Each row is a point on a landscape with many valleys, with its height.
A ball rolls from a point to whichever of its 2 nearest points has the largest drop for the distance, and stops where none of them is lower. Distance is the straight distance between rows; heights are no part of it.
Pag: [-34  16 -12 -33  17  22  -6  73  32  10 -44 -29 -33 -37 -72  61  14 -11
  14 -12]  h=23.3
dunog: [ -3 -28 -26  12 -13  38 -14  30  26  14   0 -39 -38 -16 -41  43  -6 -23
  28   9]  h=74.9
gefi: [-23  23  29 -14 -32  11   9  16 -33 -22 -54  37  11  36 -10 -25  33  36
  13  50]  h=47.8
zipu: [ 26 -21 -22   5  13  -8  -9  -4 -21  21  -9 -29  32 -14 -16   7 -45 -66
  15 -49]  h=31.2
memi: [ 11  39 -20  26 -38  12 -15 -17  50  -1 -39 -49 -19  20  -6 -54  70  25
  41  45]  h=45.2
Belif: [-14  24   4 -44  21  11  -1  76 -20 -26 -52  11 -10 -19 -72  58   7 -16
  -3  -4]  h=28.8
tabog: [-62 -11  29 -32  30  -2  27  29   2 -30  19  84  -1  12  18 -21 -17  63
 -22   6]  h=57.2
nivig: [ 58 -34 -65   5   5   5 -16  -4  -3   6  71 -52 -27   7 -46  19  14 -35
   7   6]  h=56.5
Turuf: [-81  26  25 -22 -10  26  -5  -8  63  29  -7 -22   4 -23  49 -46  13  72
  40   3]  h=71.1
vig: [-20  -5   7  43  -3   7   7 -18  20  39   9 -22   6 -20  47 -21 -62 -45
   5 -37]  h=62.8
kabu: [-25  36  46  16  25 -22  46 -33 -37 -22  -8 114  26   2  62 -25 -49  26
 -70 -26]  h=20.0
Fabu: [-31  16 -10 -24 -22  45 -27  24  65  10 -48 -65  -6 -14 -20 -44  88  52
  70  24]  h=78.5
Rop: [  6  27 -38  47 -28   1 -16  -9  43  13  18 -38 -57   1  -6   9  43  16
 -10  41]  h=79.2
lom: [ 17 -43 -16 -22  22 -14   6  28 -15 -47  56  28 -24   7 -32  54  12  11
 -42  31]  h=48.4
tig: [-60  78  30  55  34 -12  29   9  43   6  -9  86 -40 -13  77 -54 -62  15
 -23 -25]  h=65.6
Buti: [ -5   7   7 -45  69 -41   6  43  14 -35 -11  29  16  -4  -7  -6  -7   2
   6 -44]  h=48.0
Bev: [ -3 -30  18  -2 -40  20  12 -10 -31 -20 -35  60   5  46  21 -40   5   9
  31  33]  h=54.5
Kig: [ 33 -58  -3 -61  -5  25 -17 -15 -26   6  35 -87  17  12 -38  12  34   5
  18 -12]  h=21.7
fugo: [-39  29  26  53  13   5  28   6  26  20   4  61 -25 -13  56  -2 -53  -7
 -45 -15]  h=62.6
sim: [ -6  44  11 -37 -13 -29   8 -13  -8 -32 -11 -10  11   0 -13  12  45  43
 -53  34]  h=37.3
Kitil: [ 46  39 -55  59   5 -17 -19   5  36   1  14  -9 -52  11 -17 -13   8 -30
   9  26]  h=76.6
gato: [ 51 -24  -2 -26 -29  11  -5   8 -68 -25 -18 -23  10  34 -59  18  43 -21
   6  18]  h=49.9
lutol: [ 15  35  13  32 -23 -23  16 -37 -21   5 -45  53   6  30  43 -65 -20 -14
  17  -5]  h=62.9
Kemar: [ 43 -11   0   7 -22 -16  -3 -39 -39   3 -33  15  26  22  17 -66 -17 -39
  44 -26]  h=59.2
dab: [ 47  14 -38  50 -50   2  -6   0 -14   6 -44   2 -25  26 -27 -25   7 -49
  26  36]  h=83.1
dafet: [-38   4  26 -62  36 -41   1  14  15 -32   6  -6  24 -24 -13  12  -4  38
 -24 -25]  h=43.0
tun: [-22  27  31  -1  27 -32  14 -14 -15 -27  31  55  10 -13  24  27 -21  42
 -78  16]  h=64.7
radi: [ 43 -73 -47  19  17  -1  -3  34  -7  -1  21  11 -10  28 -12 -15 -30 -69
  43 -27]  h=70.8
nini: [-17 -46  -5 -21  47  16  11  72 -12 -49  27  58 -19   1 -41  45  -1  16
 -17  14]  h=53.9
duril: [-49  17  25  39 -19   6  13 -31  57  37  19 -21 -15 -15  60 -11 -30   6
 -10  -5]  h=66.9
nad: [ 16 -87  -2 -41  30  12  -4  17 -13 -21  42 -22  20   9 -31   1   0 -27
  28 -35]  h=59.6
Val: [ 47  39   3  33  23 -41  16 -12 -38 -38 -12  75  12  22  21 -28 -19 -24
 -33  -1]  h=31.3
Nemit: [-34  33  55  18   5 -26  34 -62 -13   1   5  52  12  -3  83 -30 -44  23
 -44 -24]  h=25.7
vuzag: [ 22  -7   0  29 -11   0  11 -28 -51  32 -27   5  45  -7  17  17 -54 -69
 -17 -36]  h=24.9
vid: [-15  33  23  45 -21   1  19 -65   9  39  44 -13  -1  -2  75  -4 -35   4
 -47   6]  h=70.1
zinet: [  2  14   9  -1  -3  -5   3  41 -26 -32 -44  72  -1  17 -30   3  15 -15
   4  30]  h=41.1
Dirot: [-61  37  30  -7 -33  19 -13  -2  42  47 -66 -59  33 -43   8  11  12  32
  25  -1]  h=59.8
Telon: [-36  48   3   5 -15  -4 -19   9  35  45 -65 -50   6 -39 -16  26 -13 -31
   6 -19]  h=55.5
Luti: [ 26   1  -3  32 -57  36 -15 -60   5  27 -18 -47  16  31  43 -70  47  11
  81  14]  h=34.0
baved: [ 43 -19 -15  28 -26  -6  -7 -47 -12  10  43 -14 -15  33   9 -17  16   6
  -9  37]  h=34.5
liv: [-57  -4  29 -39  21 -16  19  -9  26   4 -19  43  37 -14  62 -50 -42  27
  23 -56]  h=37.2
vibo: [-101   29    8  -12   -2   11    3   30   73   19   -7  -11  -16  -36
   16   -5    8   51    3    9]  h=67.4
Zavik: [  4  -2 -13  33  48 -23  -8   9  34  30  22 -15  -3 -30  27  12 -72 -60
  14 -68]  h=59.0
bugam: [ 32 -11   6 -80  23 -22 -22 -14 -30 -18  16 -82  46   2 -46  12  46  -6
 -12 -40]  h=30.6
sikeb: [-16  -9   8 -52   4  -7   8  11 -11 -31  35  -8 -10   4 -34  48  52  45
 -46  36]  h=42.8
tane: [ -9 -42   7 -54 -32  41 -16  -7  -8  22   8 -77 -12 -26 -56  80  36  32
 -19   1]  h=20.6
maguz: [ 44  41  -8  29 -17 -25   5 -52 -22  30  30 -40  11  -7  15  32 -15 -30
 -50   6]  h=76.2
Fedu: [-46  33  23 -20 -25  38 -21 -10  63  17 -32 -49  28 -25  23 -66  69  84
  68  21]  h=75.1
revov: [ -5 -92  -7 -28  -2  30  -5  13   3  27  27 -60  -7  -3 -15  24 -15 -35
  38 -39]  h=65.7
mafeg: [  18  -62    0  -70  -27   66   -6   -9  -20    0   44 -110  -16    0
  -64   53   79   24    3   -8]  h=10.0
Tisi: [-52   2  20 -26  12 -10   4  13  42  14 -18 -15  19 -28  26 -10 -34   2
  26 -42]  h=42.7
tavep: [ -1   5  -7  31  30 -20   2  28  16   4  12  18 -28 -22   0  41 -37 -25
 -27 -20]  h=51.5
Sis: [-50 -39   7 -34 -45  77  -9  -5  27  33  -6 -82 -23 -56 -33  53  43  44
  23   7]  h=15.8
Gafe: [-20 -48 -26 -16   0  30  -1  33  29  -6  26  -6 -69 -18 -50  61  30  33
 -13  37]  h=81.6
zupov: [-17  15   0  46  21  -4   2  47  17  24 -29  18   0 -30   1  24 -63 -55
  -1 -49]  h=55.3
Sero: [-26 -30  30   0 -59  59  -2 -12  16  16  -9 -11  -4   2   9  -7  33  50
  44  40]  h=19.8
Pavu: [  1 -23  22  -5 -19  -6   7 -38 -10  -8  30   8   9  31  47 -59  11  38
  21   8]  h=67.5
vumo: [ 34 -28 -17  37 -16   2  12 -23 -32   1  49  23 -10  32  19  13 -23 -38
 -26  16]  h=40.9
rezal: [-17  59  38 -31  -1 -37   6 -16 -36 -23 -62   8  38  -7  -8   6  23  30
 -24   2]  h=31.7
kovim: [  5  -5 -11  16   1 -15  -1 -18  37  -9  18   3 -18  31  33 -72  16   7
  38  21]  h=71.2
zaso: [ 26  10   4  23 -54   4 -12 -58 -20  20 -14 -29  16  18  15 -45  25  -1
  20  28]  h=27.2
zono: [ -3  27  31  -3 -16 -27   3 -41 -38   5 -24  24  38  -3   8  22 -23  -4
 -43   2]  h=25.1
Vunuv: [ -9 -35 -53 -21 -13  43 -18  52  29  -2  -1 -47 -73 -26 -74  59  42  -3
   5   5]  h=78.4
Zakiv: [-54  14  26  34  20   8  28  52  26  15 -15  73  -3 -41  22  18 -74 -28
 -26 -43]  h=59.1
ponu: [ 18   5   9  -1  39 -22  10  42 -55 -58   4  88  12  -5 -26  53 -13 -10
 -48  -4]  h=41.4
rabo: [ 53  20  11  38  48 -20  10   9 -55 -37 -10  95  42  -3   0  21 -42 -42
 -40 -17]  h=36.1
mefig: [ 22 -13 -20  35  -5  -1  -4  21 -13  -1  17  22 -33   9 -24  33  -6 -27
 -14  31]  h=46.6
Tate: [-29  42  14   9 -32   2   5   4   0   8 -30  52 -28  24   9 -27  27  52
 -20  53]  h=53.3
mopez: [-34 -15  21   2 -45  23   9 -28  14  -6  39  22 -28  27  54 -29  31  70
  -1  48]  h=62.5
Voza: [ 38  -8  10 -35 -34   6 -13 -24 -43 -27 -11 -38  14  37 -44 -16  82  30
   7  36]  h=43.4
vaziz: [ 39  44 -35  65 -36   4 -21 -18 -14  38 -35 -32 -17   0 -21  24   2 -54
   3  33]  h=80.8
lor: [-75  13   4  -5  16  19  14  51  41  14   2  28 -35 -32   2  44 -19  32
 -28  18]  h=63.4
kuz: [ -1  52  21  13  14 -39  24  -8 -38 -36 -52 101  28   2  27 -16 -43   2
 -31 -32]  h=25.9
Zalil: [ 47  -2  -7 -26  20 -14 -14  21 -53 -20 -23 -12  14   6 -53  27   5 -38
  -2 -27]  h=55.4
mag: [ 36   7  18 -71  -1 -10 -13 -45 -28 -30   9 -65  36   9 -30  -5  73  42
 -11   3]  h=37.1
luro: [ 10  -1 -34  42 -55  24 -22  12  16  33 -66 -20 -25  20 -14 -31  21 -26
  68  24]  h=84.5
dip: [ 16 -49  -3   5   1   5  13  21 -34 -20   1  47   8  38  -3 -29  -7 -24
  26   7]  h=60.9
kan: [-25  18  18 -18  27 -44  12  -3  14 -39  12  72  -8  16  30 -43   3  43
 -12   2]  h=53.2
gego: [-29  53  19  31   1  -9   7 -11  33  10 -36  59 -26  19  54 -68 -28   8
   1 -10]  h=66.1
mavut: [ 25  56 -18  67 -48  -9 -13 -42 -16  38   5 -37 -20  -4  -7  49   0 -17
 -59  39]  h=78.6
Redod: [  5 -19  40  -3 -47  24  -8 -42 -30  29 -29 -29  32  14  34 -12   9   2
  49  11]  h=19.2
kod: [ 78 -42 -56 -13  35 -26 -12  -6 -24   7  62 -29  24  31  -5 -33 -26 -47
  12 -30]  h=43.8
Givu: [ 69   4 -30   9  20 -29  -4 -34 -39  18  48 -59  31  -2 -11  16 -21 -38
 -31  -4]  h=73.5
Rovug: [ 44  45 -59  26 -22   1 -28 -34  33   8 -10 -82 -11   9 -32 -44  77   4
  31  30]  h=48.6
povep: [ 35  47   7  10  50 -55  -6 -16 -23 -28  26  41  15 -16  23  31 -30  -3
 -69 -12]  h=67.6
Guga: [-58  -2  11  16 -15  18  19   9  39 -13  16  56 -42  22  30 -23   0  41
 -10  54]  h=58.0
lagaz: [-13   7  -9  19 -48  37  -8 -21  44  15 -26 -24  -4  19  37 -85  61  41
  86  49]  h=40.1
rafiv: [  3  33  -1  24  86 -14   8  52  -3 -57  13  93  -4 -28  -1  49 -29   6
 -41   1]  h=45.8
lopub: [  5 -64 -31  12 -23  50 -20   1  27  47  18 -69 -18  -2  -5  17  -2 -17
  60  -7]  h=70.7
kip: [  0 -17  24  26  -4  -5  26   0 -47   7  -8  55  34 -12   1  34 -49 -37
 -50 -20]  h=17.2
bunas: [-11  -2  15 -27   8 -17  -1 -25   0   2  20 -43  27 -27   3  25   6  23
 -31 -12]  h=37.0
Bul: [  2 -60  16 -69  55 -18  11  41  -9 -38  22   9  40   3 -28   9  -1   5
   5 -52]  h=53.4
lusa: [ 63  30 -19  12  54 -62  -3 -37 -15 -12  69 -23  18 -19  19   9 -25 -19
 -62 -27]  h=70.3
luteb: [-59 -15  55 -17   3  -9  37 -38  11  16  14  33  36 -11  84 -30 -46  43
 -26 -31]  h=31.4
tuli: [ 37 -11  -7 -25  33 -41  -3   0 -24 -32 -22   7  30  25   3 -64  -9 -19
  43 -46]  h=54.7
begem: [-20 -11  -7  -8 -46  49 -27  21  39  24 -48 -43  -3   1 -13 -37  42   5
  72   7]  h=81.5
zirim: [-73  43  34  -7  21  -8  35   3   9 -10  20  88 -12  -4  43  -1 -33  69
 -56  20]  h=61.2
Sev: [ 38 -69 -13   4  41   4  11  34 -38 -24  13  45   8  23  -9   4 -35 -50
   6 -37]  h=66.3
koz: [-32 -24  27 -39 -26  25  -2  -8  -2  -1   1 -20  20   1   6  14  25  37
  16   8]  h=29.2
visak: [ 57   8 -54   9  -5 -21 -18 -28  17  -3  34 -62  -9  10 -38   0  47  -2
  -2  20]  h=52.3
badiv: [ 65 -29 -34 -18  50 -35  -9   4 -27 -45  34  11   7  28  -1 -40   6 -13
  19 -10]  h=49.8
dadet: [ -1   4  -2   5 -16  17 -13  45 -30  -2 -62  13 -13   0 -51  38   8 -40
   8  23]  h=35.0
kam: [ 76 -19 -75   1  40   6 -17  31 -27   0  53 -32 -18  -9 -53  53 -26 -67
 -10 -15]  h=60.8
lir: [ 55 -43 -40  12  -7  -1  -1 -30 -33  32  17 -38  31  15   5 -25 -39 -64
  32 -14]  h=37.4
Mobi: [ 27  17 -31  27  29 -24 -15  26  42 -10   6  11 -31  18  13 -47  -6 -34
  42   2]  h=74.2
vov: [ 10  28 -14 -11   5 -15 -29 -11  31  40 -30 -80  25 -22 -10   2 -10 -44
  26 -52]  h=52.1
fumav: [-31 -13   4 -16  21 -15  -8  -4  61  46  11 -73  20 -35  20  -1 -30 -25
  20 -59]  h=47.9
malin: [-30   2 -23  34 -26  20   1   8  37  21  42 -24 -65 -23 -19  53  15  27
 -38  34]  h=81.9
fal: [-59 -25   4 -27  34  19   6  78  27 -19   3  23 -19 -24 -42  67 -14  13
 -12  -7]  h=59.3
bozil: [ -8 -10  58 -18 -59  57 -18 -46 -34   7 -31  -3  33  15  27 -21  36  52
  48  58]  h=6.9
Vib: [ 48 -41 -20 -18  10   9   4  17 -53  15  25 -13  16   2 -54  62 -27 -57
 -12 -11]  h=60.0
zanu: [ 11  13  12  -1  60 -42  14  25   4 -60  27 101 -11  -4  24  -7 -14  25
 -32  -2]  h=49.6

For each start below, name the point where the ball stops.
begem => kip
Vib => mafeg
tun => kabu
lutol => kip
Dirot => kabu
malin => gefi
Gafe => bozil
duril => bozil
